Each row is a point on a landscape with many peaks, with its height.
From any point a climber takes the steepest step (rise divided by distance) to one of its 2 nearest points. It stops when none of these is higher. Distance is the straight distance between rows; heights are no part of it.
Noro h=292: [-21  26 -37  11 -40  24 -18  17   1  -2  13  59   4  28  -5  16  16   8
 -15  -6   7 -40  14  15  58  -9   4  21  -5 -18   8   7  42 -25]
Dukez h=131: [ 32 -21  -2   0   5  -4 -10 -47  22  19  -3  -3  -6  28  -7 -34  30 -24
   9  23  10  19  -3 -26   7  11   1  22 -35  -4 -38   1   4 -36]
vosa h=337: [ 25 -16  21  14 -22  10 -46   5  44  -9  14  42  26  18   0 -27  26 -34
   6  10  25   1 -10 -26   0 -17  -9  26 -36 -37 -15   9 -18 -56]
saz h=316: [ 32 -15  32  -1  15 -16 -44  -9  35  -8   7  40  19   3 -10 -29  23 -22
  18  17  31  14   9 -26  -9  -3 -13   9 -45 -15 -20  38 -28 -41]
bamu h=409: [-33  32  22  -4   0  30  -4  -4 -25  34  30  19 -27  18  10  32 -14   1
 -14 -12  14 -61  14   1   8  20 -17  24  -5 -45 -25 -20  16 -17]
kote h=489: [ 42 -20 -15 -17  -8  16  24 -31  19   6  10  11 -59   1   9  -6 -18 -27
  -8  -6  22 -18 -27 -29 -76  -2  -9   5 -58  -3  19 -30  16  -6]
Bipo h=655: [-12   1 -18   1  12 -16  24 -14   4  16 -36 -21   8  23  -4  -5  48   1
 -33   2   6  48  51  10  48  -5   3  -2  50  28  18  28 -12 -26]
bibuf h=645: [ 15  -9 -19   0  -1   1  57 -22 -13  -3 -10 -32 -18 -14  -9  -7   9  -4
  -9  13 -36  20  -6  43 -11   7  23  -1  46  40 -17  -3  -7  14]
Sebep h=523: [-31  11  -9  -1   0  20  10  14   2  -1  12  14 -17  13  -8  26   3  -7
   3   9 -20 -34  31   6 -16 -24  10  -5 -11   2  -3 -10   2 -20]
mudu h=646: [  4  -6 -13 -21 -15 -23  14  -9 -33  -1  -6 -46  23 -23 -15   1   9  14
   4   5 -23  17 -50   6  -1  16  24 -32  38  20 -28 -13  -7  33]
patu h=654: [ 22  -9  15  29  15  -5 -15  -7   1  -9   5 -13 -26  27  22  -3  -7   8
  -9 -22  16  24  34   5  56  11  -5  28  27  37  45  28  17  37]
kipur h=619: [ 11  -2  -2   3 -23   0  34   8  -4   9 -14 -19 -10 -35 -31 -10 -14   7
  16   4 -13   0 -46  12 -59  23   1 -26 -11  -1 -17 -30  -8  41]
resu h=677: [-33   6  20   3  27 -43  35  34 -27  -1  -3 -38 -29 -10  35  13 -43  26
   3  -8   1  -6 -11 -37 -56  -4 -10 -20  11  24  24 -21  12  35]
gug h=121: [  5  -9  15  -3  -8  -1  -7 -50   6  42  -6   5 -16  39   8 -15  34 -25
  -4  20  12  -7  14 -26  14  25 -20  36 -29 -21 -15 -13   6 -30]
vurik h=701: [-22  28 -16  16 -10  -4  46  -5   6  16  -3   1 -50  30   0   3  13  14
 -27  -6  11  -5  27   9  41  12   3  31  12  48  24  12  38   0]
Kefev h=362: [-23  15 -26 -18  -8  45 -13 -12 -24 -21  48  38  15  -8  19  47 -27   2
 -17  -5 -13 -47  14  30 -17 -33  41  -5  -4 -14 -26 -31   0 -14]
legag h=485: [-16 -11  26 -27  20 -37  -9  10 -30  -4 -12 -37  59 -22   6   3 -16  17
  18   5   7  16 -28 -25  -5   8 -13 -21  -1  -3 -18   4  -5  17]
folol h=519: [ -1  13  20  -4 -17   9 -32  15 -16 -26   6 -20  19 -28  13  32 -62  18
   0   2  15 -27 -27 -14 -18   1  -7  -9  -7 -34   3  -8 -14  25]
Lum h=111: [-10  -1  33  -9  -7  -8 -30 -49  -3  53 -27   7  -9  44  -3 -14  30  -9
 -19   0  30 -18  30 -26  33  37 -53  44 -36 -31 -15  -2  22 -21]
kebup h=412: [-28  21  -9  10  22  14 -11   9  -2  -3  22  34  10  11  16  -3  23 -11
 -32   1  15  -1  49  29  23 -26  18  -5  34 -10  12  10   8 -36]
nites h=180: [  9  -3 -22   7 -25  13  14  27  29 -11  -3  22 -40 -19 -16   6 -11 -16
  11  -1 -31 -32 -27 -10 -62 -17  13  -8 -39 -12   6 -31 -10  -7]
Vebu h=402: [ 28 -18  22  27  11  27 -23 -19 -10  -4  52  35 -28  33  66   8  17   4
 -33 -28  27 -19  46  13  37 -10  -4  30  23  12  21  19   1  -2]
kuze h=667: [ -4  -8  -4   0  -1 -10  44 -21 -34   0 -20 -34  15 -11 -20 -12  20   2
  -4  20 -34  29 -33  26   0  24   8 -18  36  14 -29   3 -19   8]
bav h=690: [ 33 -43  11 -26  39 -32   3 -61 -25  13   0 -29  -4  -3  -1  -7 -11  -6
  24  25   7  37 -18 -39 -27  31  -4 -10 -21  30 -25  -3  30  13]
Med h=166: [ 15   1 -34  13   2  16  49 -28  20   3  -4   1 -46 -10 -12 -23  22 -17
  16  15 -44  -3 -25   5 -78 -15  17 -10 -16  26 -13 -43   4   8]
tesod h=324: [ -5  -7 -47 -29 -45  36 -18 -13  -9  -9  14  20   9  -4 -12  28  -5   7
 -14  -8 -34 -36  -3  16  40 -14  39  -3 -22   3  -9 -32  28   3]
nolam h=736: [-13   6  -5  11  14   5  16 -15  -9   8   6  10 -22  24  13   5  12  -1
 -28  -6   1   6  49  26  47   2   7  17  19  41  19  15  14  -1]
mukif h=80: [ 15  -2  13 -29 -23  14 -15 -40 -44  21  -4 -20   2  24   4   8  13  11
 -39 -15  -6   4  15  16  63  29 -16  42  16  -5  -6   7  29   7]
Febu h=665: [ 28 -27  19 -34  38   9   8 -44  -7  15   8  -9 -21  -3   9 -15  -6 -18
   7  16   8  10 -11 -23 -41  14  11  -2 -26  21 -28   2   0   6]
vigu h=621: [ 31   2 -34   0 -16 -21  44  -9   5  11 -15 -48 -12 -28 -23 -15  24   4
   7  15 -36  34 -43  28  -7  21  16 -15  15  49 -12  -3  -2  36]
Gev h=460: [ 32  -5   5  10  12   2   6  -1  27  16  10  -2 -60   3  18  10 -35 -10
  -2 -16  22 -16   8 -19 -42  14  -7  21 -38   2  31   2  -2  13]
Moguz h=102: [ -8 -13  23 -22 -12 -20 -24 -53 -15  30 -34 -16   6  20 -19 -20  25  -1
  -9   6  14   0  11 -11  45  45 -50  17 -12 -20 -21  -3  13 -10]
diga h=544: [ -9   0 -31  26 -18   6  18  29  26   0  -1  17 -33  27  -7   7  12  -8
  -7   0 -14 -13  26  13   8 -10  14   6  -7  19  20  -3  10 -18]
sadop h=644: [-19   4  15 -12  18   4  14  16  -7   0   4  -3 -34 -15  -2  30 -46   4
   4   6 -10 -28   1  -5 -68 -18  14  -2  -7  11  -2 -35  -2  17]
puvi h=571: [-41  10  -4   9   6 -18   6  37  14   0 -19  -9  24   1 -30   8  13  -2
  19   9  -9   3  20  -9  -6 -12 -13 -27   8 -10  18 -12 -22  -7]
zove h=711: [  4 -36  16 -22  42 -22   8 -30 -33  11  -4 -39  -8  -7   2  -1 -13  14
   5  12 -16  20 -34 -30 -39   0   8 -23  -2  42 -15 -24  19  25]
solop h=379: [-14  20 -26   2 -26  33   6 -10 -26   1  27  16 -17  -1  -3  44 -12   2
 -20  -6 -19 -70   2  27  -9  -6  32   5   3 -33 -25 -52   0 -12]
kudo h=149: [ 49 -14 -12  -6   4  16  36 -59  14   6 -11   7 -34  24  -9 -31  24 -36
  25  17   2  20 -36 -33 -48  15  -6   4 -33   0 -32 -17  25 -16]
Kena h=243: [ 72 -16   8 -10 -12  -5  22 -34  -4  -1  16 -10 -17 -29   4   9 -25 -26
  -4 -17   1  -5 -70  19 -31  37   0  -1 -28 -28 -17  14   4  15]
Bodis h=601: [-14   9 -32 -23 -27   7  -9 -14   3  35 -17  31  -6 -16 -56   4  37   9
  27  11 -39 -35 -24 -23 -14  14   0 -21 -36 -24 -25 -63  42  12]
vilo h=360: [-10 -32  17  -6 -20  14 -36   0  30  19  22  37  24  31  -6 -33  39 -28
  -5  24  18  -3  19 -33   8 -32   8  16 -44 -26 -23  -8 -10 -73]
zuf h=574: [ 43 -10 -34  14 -23  -2  15  24  34 -22  -1   2  -5 -35 -31  -2  -2 -10
   3  -2 -35  10 -36  19  -9  -6  41 -29 -10  41   6  21 -25   6]
mifir h=572: [-17  -8  -4  12  17 -35 -26  56  14 -25 -19 -17  50 -24   2   3 -21  15
  18  15   7  18 -10 -12 -11  -3 -15 -23   1  10  22  19 -12  26]
simup h=212: [ 22   0  26 -12   0   9   7  12 -15  -9  -1 -16 -24 -40   4  11 -71   9
   6  16   6 -20 -62   9 -70  13   4 -14 -12 -17   3 -12 -28  19]
Poto h=459: [-44  18 -45  18   3   1  11  44  29  -7   5  28   1   1  -5  14  23 -12
 -10   5 -15  13  43  28  13 -46  39 -24   6  33  30   2   7 -34]
tefa h=603: [ -3 -14  25 -41  37   1 -55  -7 -18 -29  17   5  56 -11  35  -5  -7  19
   2  -5  -6  40  22 -10  32 -19  15 -11   5  13   2  22   2  18]
vot h=511: [-55  24  -4  -7  21  -6 -30  33 -10  -8  -4   1  40   5   7   2   0  20
   3 -13  19  24  41   6  56 -22 -11 -20  39  -7  36  15   8  -7]
Zug h=582: [-38  22  -1 -19  -6   1  33 -19 -46   6 -26 -36  11   2 -28   1  33   8
 -29   7 -10  11   3  18  18  22  -1 -11  59 -30 -27 -25 -12  -6]
zemu h=462: [  5  42 -21  19 -12  20   7   9  -9  -8  27  33 -25  23  23  31  30  -2
 -50 -12   0 -18  20  51  61 -12  36   7  38  13  22  12  26 -20]
nom h=64: [ 24 -20  -2   2 -25  32 -31 -33 -28  15  18  16  -7  33  20   2  13   3
 -35 -25   2 -11  25  16  66   9   9  40  11  21   4  14  25   3]
dele h=606: [ -3  21 -11   3 -25   7 -14   6   7  -9 -15   4  37  -9 -44  -8  15   0
  10  -4  19   2 -22  18  27   6 -16  -9  15 -67 -12   4 -41 -17]
teked h=531: [-13   1  21   1  46  -3 -28  12  22 -19  12  15  35  -3  22 -21  23  -2
  -6  14  16  41  46   9  -4 -34  16 -23  26   4  24  23 -28 -27]
Rore h=593: [-51  13  -3  -1  26  17  27  -5 -24   5 -18 -16   9 -16 -34  -3  22  13
  33  26 -36  -6 -23  -1 -49  -7  -2 -24  17 -26 -40 -48 -20   0]
zur h=691: [-13 -18  21  -5  47 -34   7  12 -26  -5  -5 -48   6  -5  23  -3 -37   7
   6  14   0   3  -5 -39 -38   4   1 -14   7  34  -2 -11  11  20]
nebeb h=604: [-12  29   3   4  -4  16  30 -13 -29  10 -18 -12  -7 -20 -23  -7  11   9
  31   8 -24 -16 -52  -9 -63   8 -15 -35   4 -31 -32 -38  -9  27]
bufu h=501: [  6 -16  33 -26  15  -7 -28  13 -26 -14  -9 -26  43 -17  -4  24 -53  17
   9   9   6   0 -33 -14 -15  11 -12 -11   7 -28 -24  12 -11  25]
padi h=594: [-15  -1  -4   7  17 -20  11  12  21  -5 -22  -5  15  10 -12 -16  12  -1
  -8  12  -5  25  31  18  12 -12  -4  -7  15  13  19  20 -24 -10]
Vude h=658: [ 41   4  -2  16 -44  -2  27  -5   9  -3 -14   0  -1 -13 -12 -13  30 -10
  21 -13   3  -3 -60  23   3  47 -11   2  -6 -44 -39  -7 -16  15]
fosel h=474: [ 42 -13  -8  -7  16   1  28 -23  13  11  15 -11 -51  -7  19  -9 -35 -23
  18   6  18   8 -19 -26 -57   6  -9   8 -32  20  27   2   5  18]
rav h=484: [-13  48 -13  17   4   8  17   7 -17   9  14  21 -14  17   3  20  20   0
 -36  -6  13 -14  20  34  46  -3   3  14  47 -18  18  14   6 -29]
Zene h=470: [-35 -20  28 -23  47 -33 -14   9  -9 -11   0 -15  61 -25 -14  -3  -9   7
  10  20  -7  42 -12 -24  -4 -12   7 -26  -2  16 -20  19  -7 -11]
povuz h=622: [  2  -1 -19   2  25 -16  20   7  12  -9 -22 -25  31  -1 -18 -24  43 -11
 -16  21   6  51  16  26  30   2   9 -13  45  22  22  23 -36 -22]
mub h=585: [ -6  25 -17   6 -35 -22   3  12   0  15 -35 -10  15   3 -38  -5  22  -3
   1 -12  14 -13 -17  14  26  34 -42  -1  22 -42  10   8 -24  -4]
tivum h=597: [ 31  -4 -36   4 -39  -8  28  21  15  -3  -2 -24  -1 -40 -32  -1  -2  11
   7   3 -25  10 -35  27 -13   0  39 -27  -3  40   4  -9   6  44]
Dufil h=394: [ -9  21  12 -14 -15  27  15  -5 -31   7  28  16 -45   6  15  47 -13  -2
 -11 -15  -6 -57   5  29   1  -1  15  35   5 -23  -9 -28  22   0]
daz h=92: [ 18   3  14 -11 -19  -7  -9 -29  -5  27 -29 -24  -3   9 -21   2  14   3
 -21  -6   8   5 -15   3  45  36 -38  31   3 -10  -1   3   9  15]
Futim h=448: [ 31   0   4  33  -5 -13  29  27  24   0 -23 -18 -57   0  15   0 -35 -14
  15 -13  18 -21 -20   0 -52  15 -32  22 -33 -24  22   2 -12  28]
Ragiz h=640: [-17 -18  35 -40  25  -2 -32  -2 -39 -33  13 -17  45 -10  46   4 -37  24
 -15  -5 -11  25   0 -12   4 -25  28 -14   7  44   0  16  -9  17]
nava h=524: [ 13  20 -34  38 -38   4  24  31  24  -3 -15   3 -20  25  -3   6  38  -5
 -17 -13  -3   0   2  22  27 -21  11  25  22  -1  22  -4  -7 -17]
bizum h=532: [-45  18 -16  -3   9 -14  -5  59   4 -26 -10  -5  35  -7   4  12  -8  24
  18 -10  -9  17  23   2  23 -38   2 -26  21  17  27   4   7  11]
lago h=570: [-38  27   3  22 -18 -19   6  26  21  16 -28 -11  13   0 -41 -10  18 -13
  23  -2  -1 -17  -5  -6   7   8 -35  -1  -8 -48   6  -3 -27 -12]
vadi h=504: [-32  -3  26   8  57 -24  -8  33   8 -20  -6  -8  33  -3  31 -11  -5  12
   6  30  17  40  50   4  -7 -19  -8 -25  28  20  23  32 -30  -4]
pem h=553: [  7 -16  43 -34  22   7 -28 -10 -36   5   3  -3  -6  -2  22  10 -46   6
  -5 -11  17 -22   0 -26 -16  18 -18  25 -15 -20   3  -9   4  37]
Lizag h=486: [-23   9   3 -12  26   6 -44  14 -15 -35   2  12  54  -2  23   5  -2  20
  -2 -13  17  27  21  21  60 -13  19 -30  81 -29  33  16   1  -9]
vuza h=270: [ 34  -9   4  32   6 -13  36 -14  23 -19 -21   9  -2 -15  -9 -42  -8 -20
  36  13  17  49 -22 -12 -46   0  -8 -20 -42   6 -34  46 -15 -14]
vako h=434: [-10 -14  48   0  36 -17 -42 -17  13  14  -8   1  26  -1  -4 -23 -10 -12
  19  13  40  10  27 -24   4   7 -42  14 -10 -23   3  27 -20  -9]
pigov h=343: [-16   0 -32 -37 -15  40 -29 -11  -9 -28  29  32  31  -3   8  21 -28  16
 -23 -12 -33 -19   9  13  18 -31  39 -15 -12  -3 -22 -22   6  -4]
Pazev h=173: [ 10  -2 -26  20 -16   0  38  10  36   6 -18   4 -50 -19 -23 -15  -5  -3
  27   4 -21  -8  -9 -14 -68  -2  12 -15 -21  22   2 -23  -5  10]
nemis h=50: [ 40 -14 -10   9 -35  27  -5 -34  -2  47   1  13 -33  38  23   3  14  -6
 -31 -15   9 -17   8  -4  60   7   7  44 -13  19   9  -3  47  -1]
Digi h=659: [-41  18  10  14  14  -8  33  43 -28  -6   0 -23 -19 -28 -10  29 -40  22
  12   9  -6 -29  -6 -13 -72 -19  -4 -32  13  -6  -3 -21 -29  14]
tuv h=566: [ -4 -14  11 -30  43  -4 -47  -2   3 -27  14  25  50   0  20 -10  11  14
   6   6   1  52  44   9  42 -28  12 -16  34  12  28  24  -8 -13]
musud h=476: [-71  15 -31  12   9   0   8  49  36  -2  18  40   3   3  -4  10  17  -3
   5  12 -19 -15  49  -3  -2 -54  33 -18 -30  20  10 -18  14 -36]
foge h=529: [  1  -5  -8 -14   4 -12 -51  29  -3 -52  -5  -6  74 -10  15   8 -19  33
  17 -11   1  22  -4   6  48 -11   0 -31  40 -10  32  20  -9  27]
pekav h=637: [ 10 -13   9 -17  19   7  10 -10 -13  -5   2  -2 -25 -19  -5  -2 -22  -4
  -2  20 -24  -9 -21  -4 -54   6  12 -12 -14  12 -22 -21  -7   2]
Lifi h=202: [ 18  -6  17  -9  -5  21 -19   2  -4 -15   8  16  -8 -36 -18  -7 -53 -11
   7  -4   7 -22 -41 -10 -59   7   7  -5 -37 -32 -12 -13 -13  -2]
sakup h=297: [ 31 -23   0   6   1 -16 -19 -11  46 -24   7  26  25   8 -10 -32  22 -22
   7   9   3  34 -10   2   9 -14  14   8 -30   1 -19  32 -10 -48]
tugi h=253: [ 65 -11  -6  11 -10 -13  36 -36   3   1  -4  -6 -17  -6  -3 -17  -2 -31
  17  -6  10  28 -58 -13 -32  24  -1  -2 -40 -16 -27  16   0   6]
gadu h=505: [-64  18 -20 -19  17   8  12  19 -16   6  15  14 -24  16 -10  32 -13  23
   3  11 -26 -28  32  -1 -14 -23  16  -9  -7  23 -12 -39  33 -11]
dur h=341: [ 15  -9  23   6  21  17 -53  14  29 -32  41  39   7   7  40 -23  -8  22
   8 -17   5  24  49   1  23 -22 -13   7  10  16  55  35  -3   9]
muzo h=694: [ 31  12  -5  28   0   7   9 -22  -8  12  19 -10 -32  42  29   0  17  11
 -26 -15   3  21  51  11  62   5   6  32  35  41  35  42  13   3]
vefo h=503: [ -1  19 -27  -3  -8   8 -40  20   9 -30 -10  13  48 -10  -8   8  -3  24
   7 -16  11  22  15  20  53  -5  10 -23  51 -34  48  20  -7  -3]
Fizo h=633: [ 23  17  -2   4 -24   7  15   1  -2 -16 -20   5  15  -2 -21 -18  26 -24
  -3 -15  -2   1 -41  37  22  22 -12   9   7 -53 -39   8 -32 -22]
nozer h=551: [-38   1 -21   3   2 -24 -32  43   1 -30 -11 -26  80 -25   2  -3  -7  31
  23 -10   9  21   2 -16  25 -29   4 -37  26   9  22  11  -8  22]
sel h=481: [-21 -11  23  -1  55 -14   2   8  -1 -16   8 -43  19  -6  28 -12 -12  -2
   9  33  11  49  24   1 -24 -13  -4  -1  11  47  10  44 -37  12]
Pud h=528: [ 49 -17 -17  29 -36  25  30   7  42 -26  -2   9 -24   5   6  -8  16 -31
   1  -8  -8   1 -33   4 -47  -8  12  28 -38   3 -11  -6 -11  -9]
Pap h=611: [  0 -20  26 -30  17 -13 -20 -15 -45   7   4 -35  25  12  23   5  -5  -1
 -20  -1  -5  23  17   6  46   0  -1  22  29  16 -14  13   6  19]
dasef h=535: [  5   8  43 -11   8   2 -28  18 -19   3   8 -30  -5 -16  30  30 -71  14
  -8 -26  38 -33 -15 -19 -30  19 -34  11 -11 -30  23  -4   4  33]
Lefu h=442: [ 12  23  21  33 -12   3  -7  19  30  10   9  18 -37  13  11  20 -20  -7
  10 -30  28 -49   0  -7 -10  14 -31  33 -17 -35  24   5   7   3]
zizad h=618: [  1  -9  22  17  28 -19 -23  25  20  -9  -5  -5  -5   9  38   2 -23  19
   8 -25  11  19  34 -25  28  -9 -30  16  12  36  43  36  15  29]
Norup h=140: [ 67 -31 -19   3 -25  -5  23 -61  15  18   1   8 -20  28   0 -18  34 -45
  25   9   7  22 -25 -25  -7  12  21  29 -37   7 -39  -3  15 -23]
Vud h=506: [  5  45 -12  38 -22   8  37  31   4 -12   5   6 -35   7  10  20  13   0
 -24 -18  -5 -22  14  46  23  -2   7  29  42  -2  28  12 -16  -7]
Feb h=451: [-19  -8 -12 -24  16 -22 -13   8 -11  -9 -20 -24  60 -26 -32  -8  21   8
  20  21 -12  45 -11   2  14  -3   6 -34  23   2 -16  11 -11 -10]
teb h=384: [-12 -15  18   0   8  12 -36  -6  21  16  24  34  19  26   7 -24  29 -19
  -5  12  25 -16  40  -8   5 -32   0   1 -24 -25  -6  12  -8 -36]
fise h=261: [-26 -12 -16 -17 -16   3 -57  22  32  18   2  57  18   9  -6 -10  -3  22
  16 -21 -16 -13  18 -31  44 -12 -26  11 -55   0   9   1  40  -3]
nivom h=432: [ 15  10  -6  25 -12  32  -5 -11   1  -4  43  36 -22  38  56   3  27  -7
 -50 -11   5 -24  34  24  46 -10  16  23  31  18  16  11  20 -25]
Ruv h=669: [-10 -30  27 -26  34 -17 -26   4 -22 -10  10 -15   9 -19  36  -8 -47  10
   2  -3   4  19   1 -24 -27 -15  22  -6 -15  44  11   0   9  26]
Vop h=417: [-11  21 -11   0 -21 -25  16  19 -22   7 -33 -50  32 -15 -24  -2  22  16
 -23  -6   9  20   0  28  47  19 -17 -26  54  -5  19  12 -28   8]
miz h=508: [ 45 -32  -8  10 -23  13   0  -4  40   2   7  18 -38   9   7  -9 -11 -30
  -4  -2  -2 -18 -17 -17 -51   4  19  22 -44  -1  11  -9   3 -28]
kud h=282: [ 54 -21   0  34   0 -16   6 -10  27 -28  12  19  13 -16   3 -25  -3 -27
   3   1   8  51 -11 -11 -20 -15  17  -7 -32  12 -26  52 -22 -29]
Pum h=578: [  4 -19  25 -26  13  -3 -34  -3 -25  10  -6 -21  25   5  20  12 -25  22
   9 -11   4   1   6 -21  28  12  -6   6  -1  -6   3  12   9  37]
vede h=668: [-43  21  25  17  32 -27  36  32 -27  10  -5 -33 -17  -7  22  27 -41  17
  14   7  16 -14   6 -28 -60   6 -23 -11  12 -12  -7  -7  -2  19]
linog h=650: [ -5 -13  -2 -23  21 -24  -2 -34 -21   6 -11 -45  14  17 -11 -14  20 -14
 -18  21  -9  46  29  11  45  16   1   6  33  39 -12  13   4  10]
tulok h=624: [-18   1   7 -24  20  -4  10  -7 -50  -8   3 -29  36 -26  -9  12   2  14
  13  20 -32   1 -42 -10 -30   6  13 -36  25   0 -42 -28 -10  14]
vus h=222: [ 36 -26  33 -30   3  11  -5 -24 -34  -5  26 -17 -25 -40  11  15 -68  -2
 -11  -9  13 -29 -54   7 -40   9   4   1 -16  -9  -4 -17   6  20]
mir h=576: [-13  24 -20  34 -40   0  39  10  11  30 -32  -1 -60  -7 -29  -6  21   8
  11 -15 -12 -34  -7 -10 -18  14 -15  10 -13  -4  11 -38  23  13]
rur h=190: [ 11   7   4  -4 -24  19 -27  17  35 -13   7  29 -21 -16  -4   9 -20 -15
   3   0   6 -41 -18 -13 -59 -10   8   0 -57 -25  -9 -22 -21 -25]
roz h=533: [-20   1  36 -11  36 -19 -12 -36 -15  20 -16 -29  28  16  -6 -36  29 -16
  -7  15  31  26  28  11  25  19 -50  25  25 -26 -24  31 -34 -18]
tas h=602: [-44   7  12 -26   2  -1   0 -21 -54  11  -6 -31  35  -8 -13  22   7  19
  -5  11 -15 -12 -12   6   9  15  -1 -12  37 -15 -36 -28  -9   5]
minu h=491: [-69  14 -28  -3   0   0  -1  46  13   9  10  27  -1   0 -18  23  -4  21
  27  19 -25 -17  29 -23 -16 -36  14 -34 -30  31   4 -29  34 -13]
taf h=608: [-43  16   2 -16  18   6   9 -21 -39 -13   7 -24  47 -24 -38  14  -7  21
  30  24 -26 -15 -38 -10 -51  -6   3 -37  19 -32 -51 -52 -19  -1]
pila h=587: [-16  11 -30   4 -22  -1  16 -10   4  41 -21  11 -40  -1 -39  10  13   4
  24   6 -21 -40 -17 -22 -27   9 -17   1 -29 -11   7 -53  46  23]
rebap h=559: [-35  13  22 -15  10 -13  25 -38 -31  21 -24 -34  25  13 -24 -13  34  -9
 -13   5  13  22  10  16  17  32 -35   3  45 -13 -18  13 -14 -19]
zun h=233: [ 45 -10  21 -17 -15  13  18 -23 -11   5   4 -13 -21 -31   7  29 -42   2
  -9 -12  -7 -32 -49  21 -16  28   2   8  -6 -29  -6 -11  -4  34]
safi h=436: [-25   9 -28  -1  12  12   0  19  15 -11   8  46  12  18  15  -1  34  -8
 -26  16  -2  18  46  37  29 -45  59 -30  44  12  28  -2  -6 -26]
Rimev h=638: [ 11  10 -12   0 -49  -2  19   6   7   9 -27  -5  -3 -26 -40  -9  18 -11
  10   6 -18  -1 -43  21 -15  42 -13 -22  -4 -23 -25 -19 -12  18]
tol h=157: [ 14 -10 -11   6  19  12  66 -43   6  -4 -11 -13 -36  25   6 -27  23 -36
  22  26 -20  10 -16 -19 -59  -2   8   3 -13  13 -36 -26   3   2]
Lazu h=426: [-19  36  15   9 -13  25 -14  20   3   1  24  40 -16  22   9  29  -5  10
  -1 -25  26 -54  14  -2  26   6 -19  27 -13 -39  12   7  16  -9]
tevi h=307: [ 14   4 -31   6 -52  34 -21   8   1  -4  15  44  -9  10   4  27  -5   1
  -9 -19 -20 -46   3  16  47   0  29  12  -7 -14  -7 -15  46  -5]
Koz h=411: [-11 -19  23  -2  34  -5 -33 -10   7  22   6  13  13  21  13 -33   9  -2
   3   5  23   5  47  -1  27 -10 -26  17  -9  -7  10  29 -14 -25]
raz h=433: [-36  11 -18 -15  -1 -26   3  21 -17  -3 -30 -36  63 -20 -24  -4  28  17
   5   5  15  47 -11  15  40   0   0 -32  60  -9   6  17 -23   5]
Dazu h=692: [ -2  -7 -28 -11   5   1  11 -33  -4   9 -18 -18  -6  25  -1 -11  38  -8
 -41   2 -11  22  47  17  58   3   5  15  23  39  -9  19  19 -18]
Sano h=562: [ 15   8 -21  32 -29 -12  28  13  24  25 -16   5 -51   6  -9   9   4 -10
  -4 -27  -8 -19   4   7  -4   8  -6  16 -15  19  18  -2  17  15]
Pezok h=550: [ 45  -1 -23  23 -53   7  17  18  46 -33   0  16 -23 -37 -18 -10   5 -19
  -4 -10 -21  -9 -51  18 -25  -7  41   0 -23   0  -1  -3 -10  -9]
mize h=712: [ -9  47 -25  23  -8   1  55  22  -2   1   5   9 -54   5 -14  21  11   9
 -30 -22   4 -26  -3  39  42   8  16  29  32  50  30   2  19  -6]
vusu h=247: [-17 -14   8 -31 -11   9 -62  33  20 -11  -5  25  25   2  -4  -8 -27  29
  33 -26   2   6   9 -41  11 -17 -22  -4 -49  -5  13  -1  20   1]
kot h=262: [ 45  -5  -2  31   0  -8  47  -7  23   3  -5 -14  -8 -13   0 -20 -20 -16
  20   5  15  29 -43  -5 -42  17  -5 -17 -25  20 -11  39 -23  14]
leva h=276: [-25   5 -20  -2 -23  27 -28  15  10   6  22  62  -8  20   1   3  -9  27
   9 -37 -10 -25  15 -14  60 -17 -16  19 -22  -6  13   7  47  -2]
kol h=592: [ -4  -2  26   9  17 -13 -25  33  17 -18  -4 -12  16 -14  24   8 -34  18
  16  -4   9   2  21 -14   0  -4 -19  -1  -6  10  34  19 -10  18]
tel h=620: [  0  16 -33   5 -56  -2  14   3  15  20 -15  10   0 -19 -53  -1  36   0
  23  -8 -21 -30 -32  -9 -12  16  -4 -16  -9 -22 -19 -41   8  15]
nokif h=472: [-12  -9  21   0   6 -44 -15   7 -12  12 -25 -36  37 -16 -19  -5   3  19
  27  17  12  33 -15 -12   7  36 -48  -9   4  -9  -7   0   0  18]
fofi h=458: [ -4 -14  36   9  45 -19  -1  -3  10   5  -2 -15  18   0  12 -22 -17  -4
  12  17  25  23  30 -16 -26   7 -25   7  -4  13  -7  35 -25  18]
rikom h=425: [ 44  -7  19  39 -14  17 -11   5  20   1  25  32 -49  24  35   9 -14 -20
 -16 -26  21 -38  14   2   9   3 -12  37 -14 -17  31  14   2   5]
Vor h=370: [ 20 -25  14  20  12  23 -42  -2  10  -7  48  34 -17  27  55 -22   0  14
 -12 -25   1   6  44  -8  37 -15   2  19  -4  39  32  31  13   9]
repi h=403: [ 34  -5   9  47 -24  28  -4  17  34  -7  33  30 -24  26  32   6   8 -23
 -21  -6  19 -23  19   2 -16 -34   7  38  -8  -8  20   1 -25 -26]

Call two points neighbours if one is among the 2 nearest of the other. Go from one point of each pair to the other, from neighbour to neighbour, staying as high as possible. Name the lowest point that can't be avoided.
Vude and nolam | lago
kuze and Vude | Rore
zove and diga | vako
nolam and mize | vurik

For each start below, name the point where the climber stops.
fise | Lefu
tol | zove
Futim | kuze
tugi | zove
nom | zove
nemis | zove
raz | nolam
nokif | nolam
